A landscape with many valleys, sampled at points; each row gives a point and its height.
A ball rolls from a point to the lowest of its 2 nearest points, and stops where none of them is lower. Distance is the straight distance between rows; heights are no part of it.
q724 (h 431): [ 94 113 101  96 118 150  72  87 162 117 142 108 150 110 152 116 148 157
 151  42 105 117 151 110  66  97 164 170]
q728 (h 176): [155  67 175 112  81  88 138 158  89 102 119 149 144 159 186 111  88  94
 116 119 112  58 128 100 130  95 100  58]
q625 (h 493): [ 93 101 126 142 129  89  76 134 126 119  98  69 115 161 107 102 123 150
  83 142  91 143 111 150 123  99 110 140]
q509 (h 190): [ 92 149 107 140 131 100 153 137 136 145 197  88 143 153 100 127 155 176
 101 166 110 138 200 133 156 129 165 156]
q341 (h 532): [ 90 101  91 105 116 166 118 128 124 135 156  87 145 148 100 134 148 152
 145  43 105 100 115 186  93  68 131 130]
q388 (h 473): [118 114  93 145 139 128 141 166 156 142 137 122  92 180 123 128 113 123
 126  83 129 131  83 192  90 106 124 134]
q930 (h 356): [134 106  57 154 121 159 128 111 131 117 137 126 104  71 105 159 122 145
 151  83 114 153 106 165 176 146 149 143]
q840 (h 231): [155 117 126  95 138 145 118  91 111 110 120 135 106  90  88 124 128 104
 148 169 150 187  87  76 162 186  77 127]
q284 (h 294): [136 141  63 149 153 169 134 110 113 111 125 118 117  62  74 193 160 149
 165  92  91 143 131 148 177 119 156 131]
q847 (h 82): [ 57 121 145 131 101 113  94 112 140 153 185 115 127 122 154 140 147 133
 119 123  86 144 168  85  47 133 159 111]
q538 (h 416): [122 135 118 139  86 140 140 108 148 130 151 191 114 102 154 125 123 130
 143 106 185 165  80 160 128 139 134 143]
q628 (h 362): [112 154 182 142 139 137  89 140 103 152 116  91 143 152 107 106 116  97
  94 197 145 104 201  97 147 172 108  84]
q57 (h 189): [102 154 103 148 118 115 101 121 155 113 151 108  93 178 120 131  83 191
 101 136  78 163 184 160 137 167 202 147]
q80 (h 516): [ 96 111  90 100 110 122 152 144 137 136 160 110 118 164 131 122 113 162
 137  52 133 124  94 189  74  82 127 108]
q993 (h 530): [122 124 109 129 128 104 176 127 133 132 122 133 121 115 130 146 155 104
 156 127 133 128 104 122 108  95 122 132]
q430 (h 164): [188 146 161 155 133 145 141 104 149 109 132 194  68 133 127 109  83 138
 118 180 189 182 130 161 145 216 105 109]
q471 (h 339): [133  70  81 108 114 103 128 151 163 146 194 107 141 150  90 139 155 147
 145 106  89 114 136 145  63  92 123 178]
q127 (h 282): [132 130 149 105 120 134 139 126  95  97  77 114 163 121 165 131 139  74
 128  93 148  64 113 118 156  95 117  93]
q426 (h 453): [152 121 135  83 133 168 133 107 116 151  92 125 177  84  88 171 162  41
 172 134 136 109  62  87 164 150  73  96]
q232 (h 458): [ 92 122 150 140 142  96  88 125 113 146 126  82 123 144 111 134 153 140
 115 123  61 129 128 142  95  81 138 129]
q85 (h 620): [107 126 128 147 142 125 173 150 136 173 159  95 105 138 145 131 122 144
 101  90 162 123 182 171 105  99 168 130]
q867 (h 228): [115 132  92 132 103 141 113 121 179 152 184 159 112 105 146 166 146 120
 174  83  91 135 123 120  28 133 168 133]
q98 (h 542): [193 185 146 152 150 141 195 161 118 117 137 135 121 155 157 108 103 171
 104 138 163 126 136 181 157 162 109 113]
q910 (h 133): [ 90 122  88 148 145 148 140 119 146 171 187  73 160 138  95 145 189 170
 132  97  90 118 174 123 143 127 158 179]
q798 (h 274): [147 108 169 141 123  97 178 167  93 129 123 131 126 141 110 127 119 109
  92 190 141  72 198 128 138 109 130  80]
q712 (h 552): [ 67 161  74 135 113 156 122  93 152 149 135 129 117 123 150 127 128 148
 126 114 141 181 114 115 125 190 159 149]
q106 (h 279): [ 80 152 152 150 106 129 106 109 159 136 113 138 103 130 177 119 100 149
 104 112 147 143 188 123  87 134 184 134]
q332 (h 492): [ 86 172 135 132  98 142 115  97 151 142 155 156 142 128 147 108 122 157
 114 123 162 179  83 148 150 181 144 155]
q844 (h 323): [140 142 161 128 149 153 150 143  95 136 130  87 131 155  90 121 123  90
 100 176 168  88 184 139 145 168 117  92]
q759 (h 800): [133  77 130 143 105  98 112 134 178 127 133 146 118 116 158 105 116 135
 116 115 168 125 133 117  82  86 136 193]
q32 (h 310): [151 193 178 125 124 148 113 127  99 116 131 173 153 110 110 154 148 101
 152 153 102 141  59 144 126 154 126  96]
q692 (h 700): [186  86 135 172 136  75 165 179 151 143  69 144 101 149 138 126  73 165
 113 147 157 101 170 130  76  94 107 141]
q61 (h 727): [175  91 170 166 109  72 154 172 139 136  65 171 121 156 156 100  74 134
 105 178 168 117 134  92 115 108  80 132]
q355 (h 153): [179 127 147  92 125 136 143 128 125  84 118 166 149 117 148 107 116 104
 131 166 164 141  80  93 168 181  75 151]
q297 (h 219): [128 189 128 141 107 172 125 132 124 128 159 166 149 111 112 176 156 150
 159 108 106 149  77 150 126 141 150 113]
q360 (h 417): [182 136 181 103 125  90 148  97 101 101  71 164 108 112 167 124 125  64
 171 132 150 133  60 101 153 104  86  74]
q350 (h 497): [160 155 182 125 165 111 110 133 114 123  94 149 113 177  94  92 117 124
 112 204 166 172 101 141 131 146  83 130]
q765 (h 547): [100 143 127 118 109 124 135 124 123 122 130 106 134 136 150  81 108 160
 100 125 150 153  79 153 150 157  98 127]
q487 (h 298): [154 154 125 135 158 168 110 106 123 133 122 146 103  99  74 138 141 106
 151 157 140 183 103 121 148 167 130 149]
q190 (h 411): [135 171 117 112 143 157 108 113 109 105 126 127 154 128  67 118 133 196
 135 134 102 176  89 177 207 134 118 150]
q454 (h 368): [113 133 121 135 137 153 139 153 107 108 130  91 143 146  95 153 148 108
 102 133 105  67 162 139 138 149 130  98]
q634 (h 403): [116 145 170 133 136 112 105 140  97 144  89 126 149 149 146  85 115 113
 102 194 145 109 186  59 131 129 121 117]
q385 (h 225): [128  89 142 116 120  88 167 172  94 102 106 125 119 172 135 119 109 122
 108 146 116  90 136 117 129  93 103  77]
q778 (h 235): [134 108 162  94  73 109 149 136  88  96 135 120 163 100 173 136 121  94
 138  79 126  71 105 121 146  92 106  73]
q958 (h 355): [151 158 129 105 169 175 135 105  98 113 116 150 123 120  49 134 153 133
 152 140 148 172 112 154 187 131 122 146]
q428 (h 218): [110 122  78 160 169 145 133  97 136 133 130 112 144 109  74 153 205 166
 168 104  88 135 153 135 161  89 144 172]
q918 (h 284): [ 91 120  77 125 130 118 120 121 145 133 179  86  93 185 113 129 120 193
 116  90  57 145 158 167  80 132 183 144]
q705 (h 445): [124  99 142 126 124 106 128 136  95 128 106 159 121 138 151 106 134  82
 134 190 140 113 148  23 142 124 121 107]
q45 (h 761): [131  91 119 137  95  87 148 148 161 101 104 173 116 152 183  87  89 127
 128 129 189 121 113 109  98 104  90 136]
q524 (h 363): [ 85 148 124 146 128 152  64 120 169 121 119 100 143 133 161 120 123 144
 104  78 105 115 176 112  91 116 178 176]
q869 (h 182): [ 73 154 136 121  89 115 116 124 117 134 177 104 135 115 149 136 130 168
 111 136  64 134 146  95 103 160 158 107]
q302 (h 508): [189 111 166  79 144 107 121 131  93 123  59 125 144  88 176 110 106  61
 119 163 138  93 126  40 183 151 100 104]
q331 (h 86): [ 61 134 109 151 110 169 116  98 160 200 182 148 119 145 108 165 175 135
 169  88 106 162 106 144  60 131 164 128]
q191 (h 381): [136 121 104 138 139 174 129 123 125 120 111 134 115  86 116 165 127  91
 152  61 167 114 104 169 169 129 119 125]
q795 (h 352): [109 178 115 124 183 155 148 127 138 161 113 116 164  90 126 129 195 102
 147 163 105 142 141  62 131 133 121 160]
q690 (h 92): [ 95 159  81 136 141 123 125 120 154 137 154  78 112 176  79 118 117 182
 104 157 109 176 172 162 180 169 166 159]
q165 (h 427): [170 127  78 151 159 154 139 149 129  85 123 125  84 118 109 136  92 161
 118 113 128 140 120 188 192 166 132 130]
q320 (h 405): [143 173 148  86 174 130 145 128 110 149 102  93 161 124 113 101 162  96
 139 181 137 155 115  67 153 127  94 157]
q495 (h 488): [108 105 128 130 120 104 134 116 101 117 125 142 125  98 140 133 151  97
 136 155 132 130 134  83 142 103 134 124]
q553 (h 410): [131  90  76 153 126 131 119 171 153 158 188 117 127 155  88 156 129 142
 125  92  94 129 102 176 122 131 139 176]
q64 (h 447): [127 153 145 115 150 100 106 142 125 148 112 123 157 147 111  96 159 126
 122 196 141 165  96  99 148 137 104 173]
q121 (h 425): [115 135 171  88  99 151  95  90  61  81 110 188 155 111 124 116 138  92
 151 132 140 127 102 103 179 116 133  80]
q361 (h 374): [166 148 202 103 117 135 108  90  84 106  99 160 137  98 141 113 127  89
 152 133 132 145  53 140 152 125  91  76]
q198 (h 536): [207 112 165  97 135  75 186 142 104 113  86 141 135  87 175 118  97 111
 131 177 136 107 124  80 176 131 100 113]
q642 (h 607): [ 74 177  81 127 139 180 146 122 135 133 138 115 148 175 153 118 144 149
 132  94 129 145 134 138 121 151 168 157]
q822 (h 580): [118  92 137 128 121  92 186 155 134 163 174 106 114 125 131 138 135 116
 110 134 158 106 151 151  96  78 124 116]
q408 (h 183): [145  57 149  92  99  81 101 155 132 123 156  93 148 113 141 125  97 135
  92 121  94  78 151 118  89  96 115 140]
q231 (h 531): [ 96 121 139 141 103  78  83 130 156 135 126 110 116 151 148  94  95 170
  78 131 119 162 101 157 122 125 126 161]
q258 (h 581): [189 138 138 136 140 108 191 134 116 101 122 143 109 111 151 101  93 176
  90 145 158 134 132 178 174 121  92 103]
q969 (h 664): [153 134 110 170 151 105 174 175 142 138  98 117  76 134 152 142  91 147
 124 110 151 109 179 144  84  94 154 141]
q753 (h 415): [106 126 128 151 141 129  84 120 117 133 123  86 140 116  80 167 160 106
 126 152  59 113 131 138 142 133 133 126]
q563 (h 335): [104 144 109 147 116 144  92 136 169 134 138 145 143  97 146 165 156  77
 160  95  88  93  88 107  62 134 131 124]
q177 (h 118): [146  75 154  91 100  73 110 160 118 120  92 102 156 137 194 116  93 114
 114 108 105  53 160  72  95  82 122 104]
q24 (h 329): [127 161 124 122 120 176 138 109 107  90  90 129 157 106 134 153 144  88
 150  91 150  87 106 148 155 139 118 100]
q156 (h 404): [128 133 105 129 126 167  95 128 168 143 110 143 178  79 122 169 158  60
 156 120 106  93  74  94 128 164 100 131]
q67 (h 359): [100  85  86 127 137 135 115 107 150 129 171  75  84 144 126 128 114 170
 112  79 111 110 232 154  75 119 197 134]
q138 (h 535): [144 106 201 127 154  88 107 132  87 139  76 142 118 160 119  79  98 105
 104 184 166 133 126 138 164  85 105 113]
q88 (h 565): [192 100 139  98 152  98 186 137 107  91  91 143 129 115 127  81  82 145
 109 182 174 133 151 110 193 115  72 112]
q248 (h 259): [159  83 124 100 109 113  93 152 171 114 168 133 156 142 131 143 121 126
 122 117  90  80 148 123  40 120 131 176]
q333 (h 192): [ 61 121 162 136 111 127 108 109 128 148 133 131 115 105 173 109 131 119
 120 123 149 113 190  83  69  94 164 107]
q268 (h 95): [ 77 160 119 145 109 164 113 102 131 198 160 148 146 114  92 166 167 152
 158 131 120 184  76 133 122 127 141 128]
q399 (h 483): [188 156  93 166 174 159 171 183 123 109 133 119 103 155 148 147 100 147
 130 110 132 113 151 187 165 161 162 138]
q946 (h 289): [ 92 157  88 142 176 160 121 106 155 137 109 127 164  97 103 148 221 128
 162 116  92 122 142  77 135 110 141 175]
q470 (h 487): [111 101  67  87 102 152  77 100 162 132 160  95 164 145 107 133 139 155
 176  27 117 117 108 138  38  92 119 150]
q123 (h 327): [140 137 129 155 128 128 132 113 134 102 124 190  67 119 143 130 111 144
 118 132 159 161 131 157 138 136 165 145]
q347 (h 57): [197 119 166 150 133 129 151 114 144  95 102 189 108 134 152 110 106  97
 137 159 182 133  93 151 141 168  71 107]
q986 (h 484): [166 114 144  54 152 134 125 112  80 139  92 132 156  92 130 136 138  48
 147 157 113 111 106  46 177 134  96  76]
q669 (h 249): [154 131 156 175 119 123 117 102 139 120 142 181  64 127 120 133  79 146
 103 159 164 176 139 186 153 176 154 104]

Where does a ball stop that starts at each point below?
q969 | q844
q190 | q347
q231 | q844
q341 | q847
q80 | q177
q198 | q331
q191 | q177
